Each row is a point on a landscape with many peaks, with its height.
A climber steps from a point to the highest of its 2 nearest points, and stops where none of them is higher. Distance is the straight distance between rows; heights are no part of it.
k312 h=319: [ -2   0  -8   3  13   9  -2  16 -26  25   7  33  -5   3  19   6  -7  19
  14  -5]
k244 h=277: [ -4   3   3   8  17  15  -3 -12 -26  27  -4  15 -13  -2  26  -2  14  25
   8  12]
k140 h=588: [ -9 -39  -6 -28 -13  -3  -3  16  -2 -16  17   0   2  35  19 -25 -27  -4
   5 -13]
k550 h=550: [ -2  -1   6 -14  -2 -22   2  15 -11  -2  -1  10  28   2   5  -2 -23 -10
 -17 -17]
k17 h=465: [-25   0  12  25  11  11 -17 -29   2  -4  11 -13  -7   6  -4   5  31  -1
   4 -16]
k517 h=241: [ 12 -21  11  -4   1 -34  12   8   0 -22  13   8   3  -1   0  -9   2  -2
 -17  29]
k450 h=267: [ 10   9  14   5   3  14   6   4   5   5  -2 -16  -1 -22   9 -11  -6   1
 -20   0]
k856 h=266: [ -7  -5   6   5  11  -9  16 -22  13  -8  26  -1  -4   0   9  -5  -3  -3
 -17   9]
k483 h=426: [-22   4  28  11  -5   0 -14 -28   6   4  10 -30  -3  -8  -9 -26  14   1
 -14  -8]
k700 h=247: [ 15 -13  18   2  14 -15  14  -6  -1 -15  14  11  -4  -6   6   5  18   0
 -15  24]
k438 h=356: [  7   9  11  -1   9 -25 -14  15  22  -3  -1  -7  -4  -8  -7  -7   2  17
  -4  24]
k522 h=669: [-14  -3   4  -2 -22  -8  -6  27 -11 -30  14  21  22  13  -7  -5  -6 -17
   1 -19]
k688 h=251: [-11 -16  27  -3   3   7   0 -20  12   5  -4 -10   8 -24  10 -17  13   2
 -12   8]
k808 h=442: [-12  11  27  15   7  -3 -12 -21 -11   4   8 -24 -12   3   0  -9  28  -1
  -9  -5]
k976 h=513: [ -4  17   2   3  13  30  -4 -20  -5  12   0 -16 -16   7   0  29   6  -3
  20   1]
k721 h=308: [ -5   9 -15   0   3   1  17   0  24   0  12   7  11  -7  -3  -4 -19  -3
  -2  -5]
k164 h=530: [ -3 -25 -20 -18 -34 -10  -8   3  10 -17 -21   0   9  21 -28  22 -26 -14
   7 -24]
k443 h=406: [-14  -2  27   0  -7  -8  -3 -25  11  -7   7 -31  -9 -15  -5 -26  -4  20
 -14  14]
k774 h=359: [  2   7 -12   2   0   9   0  22 -18  11   6  25   3   4   4  19  -6  -2
  21  -9]
k116 h=461: [ 12  -5  -1 -17   3   2  -2  16   9 -13 -16  -4   9  10  -1  18 -22 -10
 -14 -12]
k773 h=159: [-16  12  31 -11   0   3  -5 -27 -34  -8  -7  -9 -16 -26 -17  -6  29  22
   1  18]
k974 h=216: [ 21  21 -24   6  -8  27   5   9 -10  27   1   4  -6  17   0  15 -13   5
  36  -4]
k509 h=478: [  7 -26 -16  -8 -14   4  -1   7  18 -19 -26  10  11   6 -21  20  -6 -19
   6 -25]
k395 h=254: [  7   7 -24  15   1  32  -1  -6 -17  37  -9  -6  -8   4   3  18 -10   3
  23  -8]
k821 h=427: [  8  -4  -9  -9  -2  10   1  -7  12  -6 -21 -16 -11  10  -3  21 -19 -21
 -14 -16]
k725 h=143: [-10  -6  16  -9 -16  -7  -9 -36 -15 -11 -16 -13   5 -27 -17 -34  23  15
 -20  25]
k213 h=471: [11 15  5 -5 19 -9 -1 12 -8  3  8  8 -4 10  2 26  3 10  6  9]
k859 h=67: [ 2 26 -6 -4 20  9 -2  3 19 11 -2  2 13 -6  5 -2 11 -1 17  4]
k960 h=281: [-10   6   2   1  13   1  18  -8  14   3  25  10  -2 -11   6   1  -9   9
  -9   3]
k987 h=623: [ -2  -7 -27  13  -9 -16   0   4  19  -9   2  -2  13  22  -6   9 -19 -10
  -9 -17]
k851 h=371: [ -2   3  14   1   7 -25  -5   0  16   0   0 -11 -15 -29  -7 -16   3  23
 -11  27]
k611 h=529: [  8  19  17  -2  22   4   6  -7 -10   9   9  -4  -8   8   4  21  19   5
  -5  11]
k59 h=608: [ 27  -2 -16  15  -8  19   2  21   6   5   4   2  20   3 -14   6  -5   3
  -3 -14]
k389 h=410: [  2  29  -2   2  15  26  -2   0   3  14   2 -12 -23   1   5  18  -6  -1
  30   4]
k245 h=292: [  0  -4   5  10  20  22   2  -1 -22  31   7  12  -7  -1  26  13   5  13
  20   7]
k423 h=559: [  9 -17 -28  22 -14  10   2  18   7   2   3   9   2   4 -18  15  -5 -10
   7 -16]
k528 h=658: [ -8   2 -21   5 -22 -21  -2   9  -4 -19  10   6  19  24 -20  15 -20 -15
   3 -18]
k586 h=464: [ 17 -19 -33  -5 -20  14  11  -2  14 -11 -34   2  -3  -1 -28  20  -2  -2
   5 -21]
k876 h=230: [  1 -26   5  -6  -1  -1   7  -8  24  -4   5  -2  13  11  12 -22  -9  -4
 -18   2]
k373 h=375: [  4  15   9   2  12 -12  -9   1  -8   6   2   8 -19  -4   8  -6  31  24
  14  41]
k452 h=560: [  0   7 -37  22   5   6   2 -16  16  -8 -10   0  -7  12  -2   8   9 -15
  -4 -13]
k857 h=387: [ -7  -2  12   1  -3 -18   3 -18  10  -8  -3 -17 -16 -26  -1 -30  -7  18
 -16  33]
k708 h=148: [-11   3  17  -4 -12   2 -13 -33 -29  -3 -18 -12   3 -30 -24 -16  39  16
  -5  24]
k791 h=412: [ -1   3  15  -1  10 -23   1 -12   2 -12  -3 -20  -5  -4  14 -23   2 -11
 -16  18]
k202 h=612: [-15 -36  -5 -15 -27 -11   6   7   0 -22  22  -1  16  35   4 -10 -32 -22
  14 -12]
k206 h=90: [ -1  25 -18   0   7  11   3   8  16  15   7  13   5   8   2   3   7   8
  22  -6]
k923 h=597: [  0  -2 -24   7   2  -8  -7  -8  23  -4  -7   4   2  23  -6   0  -1 -18
 -16 -10]
k834 h=386: [ 10 -19  19 -32  -7 -26  -2   2  10  -8 -13   1   4  -8  -1 -28   1   3
  -7  30]
k571 h=219: [ 11 -23  12   1 -21 -22  -4  23   6  -8  12   9  21  21 -12  -9  -7  -2
  -4  -9]
k186 h=524: [ 13 -19 -29  12 -14  17   7  -8  11   3 -30 -16 -12 -10 -21  26   0  -6
   4 -12]
k755 h=592: [ -6 -16 -29 -21 -32 -11   6   2   4 -28 -29   3 -11   9 -28  19 -15  -4
   1 -29]
k311 h=635: [-22 -17   2 -15 -26 -11  -4  11   6 -25  14  13  24  25  -5  -5 -29 -12
   1 -15]
k407 h=202: [ 12   5   4   4   8   4   6  16  -1   6   2  14   6   6  11  -2  10   1
 -15  -6]
k640 h=614: [ 17  -2 -18   7  -4  33   1   0  18   1 -18  -8   1 -14 -12  16  -2  -6
  11  -9]
k932 h=532: [  7 -17  -5  22  -9  -6  -5  25  12   3   7   9  -2  -2  -4  -2  -9 -12
  -2 -12]
k435 h=40: [-15   7  12  18  13   6 -25 -23 -35  10  -2  -3 -20   0  23 -21  22  21
  32  23]
k42 h=493: [-15   1 -13  31  17  22  -7 -29   5   9  13  -6 -13   9  -3  14  15   7
  12  -8]
k122 h=54: [  6  20   8   5  15  -6  -7   1   3  16  -4 -13  13 -19  10  -4  25   3
  12  19]
k623 h=215: [ 18 -20  17  -3 -13 -21  -2  31 -10  -1   1  13  20   6  -8 -15   1   6
 -18   2]
k81 h=715: [-14  14  -3  10 -12 -15 -12  28 -19 -17   8  18  18  16 -12  12  -9  -8
   6 -15]
k377 h=357: [  0  -5  18 -23   1  -8  17   7  15  -2   9   2  13 -10   8  -3 -14 -17
  -1   6]
k614 h=494: [ -2 -20  -2 -21 -17  -1  -9  10   2 -15 -12  -2   8  21 -14  17 -35 -11
  -9 -23]
k71 h=265: [  2   3   3   6  20   1   4 -12 -35  11   3  11 -10 -15  20  -4  22  22
  -4  21]
k510 h=523: [ -3   6 -31  25   5  18  -4 -16   4  15   5  -2  -7   7   1  12   9  -3
   4 -15]
k643 h=561: [-16 -15   8 -15  -5 -33   0  16 -16 -18  10  14  24   8  13 -13 -26   0
 -19  -7]
k940 h=274: [  4   8  -3   6  17  18   1  -1 -21  36  -3   0   5   2  14  21  -9   6
  21   1]
k39 h=45: [-17  14   2  30  21   7 -16 -11 -22   3   4 -11  -8 -14  17 -11  23  19
  20  11]
k93 h=211: [ 18   2   7   2  -1 -18   4  23 -19   2  -2   8  13  -2   6  -9  11   7
 -24  -3]
k543 h=339: [-13  18  19   4   6  -2  -7 -19 -14   9   9   4 -28  -5  -7 -12  33  32
  10  29]
k814 h=469: [  0   6   5   2   3  32   0 -14  21   5  -3  -4 -12 -12  -3  10  -2  -1
   1 -11]
k293 h=684: [ 23  -8 -19   7  -6  20  -8  11  19  -9 -14 -11  17   0 -16  20 -13   6
  -5 -11]
k448 h=511: [ -2   3 -25  -8 -25   9   9  18  -8  -7 -10  16   7   2 -24  18 -13 -10
  19 -25]
k720 h=570: [-14 -27   1 -23 -12 -21  -8  19 -16 -30  16   9  16  27  14 -26 -30   1
  -4   1]
k259 h=650: [ -5  -3 -38 -13 -27  -1  15  10  -2 -21 -22  16 -12  -2 -21  16 -13 -14
  14 -21]
k666 h=170: [ 14  26 -31   1 -16  12  10  18 -12  16   1   6 -10  17 -12  13  -7  -7
  26 -15]
k295 h=515: [  4   1 -17  28   3   6  -3  15  13  10   2 -14 -12 -13   1  -2  -7 -16
   1  -8]
k526 h=191: [  1   0  12  -8  12  -4   7   1  -2   8   2  26  -6  -4  12  -5  21  -1
 -19  -5]
k583 h=409: [  0   4   2  -4  11   1  -6 -15  10  -2 -20 -24   2   0  14   2  -6 -20
 -20  -9]
k205 h=617: [  5  17  10  -6  15  11   1 -17   1   9  -4  -8  -6  13   1  33   3 -13
   0  -4]
k425 h=418: [ 11  22   2  -7  18 -16   0  10 -14   6   8  14  -4   4   6   1  17  21
  13  24]
k380 h=240: [-13 -16  19  -6   0  14   2 -21  29   2   2  -8   7  -3   9 -18   3  -3
 -15 -11]
k553 h=424: [-10  13  14   4  17 -11  -7 -19  -3   1  -2 -22  -7  -7  11  -6   8 -14
 -17   7]
k745 h=171: [-14   8  27  -3   5  -8  -3 -21 -15   9 -10  -9 -16 -30  -2 -11  23  12
 -14  19]
k759 h=258: [  2  -4  14   6   2  -3   4  -6   8  12   0  -9   8 -28  13 -25   3   5
 -20  12]
k731 h=399: [  5 -12  19 -20   4 -26  -2  -9  15 -16 -11 -10   1  -4  17 -33   6  -5
 -14  28]
k115 h=419: [-11  10 -21  -6 -17  17   2  27 -28  -8  -1  32   4   3  -7  17 -10 -12
  15 -25]
k456 h=131: [ 10  31 -28  -3  -5   5  16  14   6  -1   7   9   0  13 -10   6  -3 -11
  20 -11]
k426 h=255: [  6  -5  10  13  13 -11  12  -5 -21   5  10   1  -8 -11  14   5  15   3
 -22  22]
k686 h=224: [ 12 -22   3  -7  -9 -11   2   9  14 -15  11   1  15  23   6 -18 -14  -6
  -6  -5]
k303 h=336: [ -2  -2  -2 -14  -8  -4  20   5  13  -3  10   3  15   1  -7   9 -29 -19
   5  -8]
k343 h=180: [ -9   6  25  -2  11   7   2  -7 -10  19  -5   5 -20 -16  12  -4  16   3
 -11   3]
k913 h=49: [ -2  17   2  17  16   1 -11  -2  -6  16  -2 -14  -6  -5  18 -14  23   8
  22  12]
k701 h=372: [ 11  -4  17 -34  -3 -25   6  10  10  -4  -1   6  15  -6  -1 -14  -7   3
 -10  16]
k732 h=300: [ 10  17   8   1  13  17   5  21  -1   6   0  -5 -12 -23   7  -5   2   6
   7  13]
k951 h=365: [  7  16   7  -1   4  32   4   8   6  18   2  -4 -21 -14   0   6   0  -2
  19  -2]

Where does a climber stop that starts at each point below?
k435 => k245
k623 => k205
k583 => k259
k42 => k81
k550 => k81
k39 => k245
k773 => k205
k725 => k205
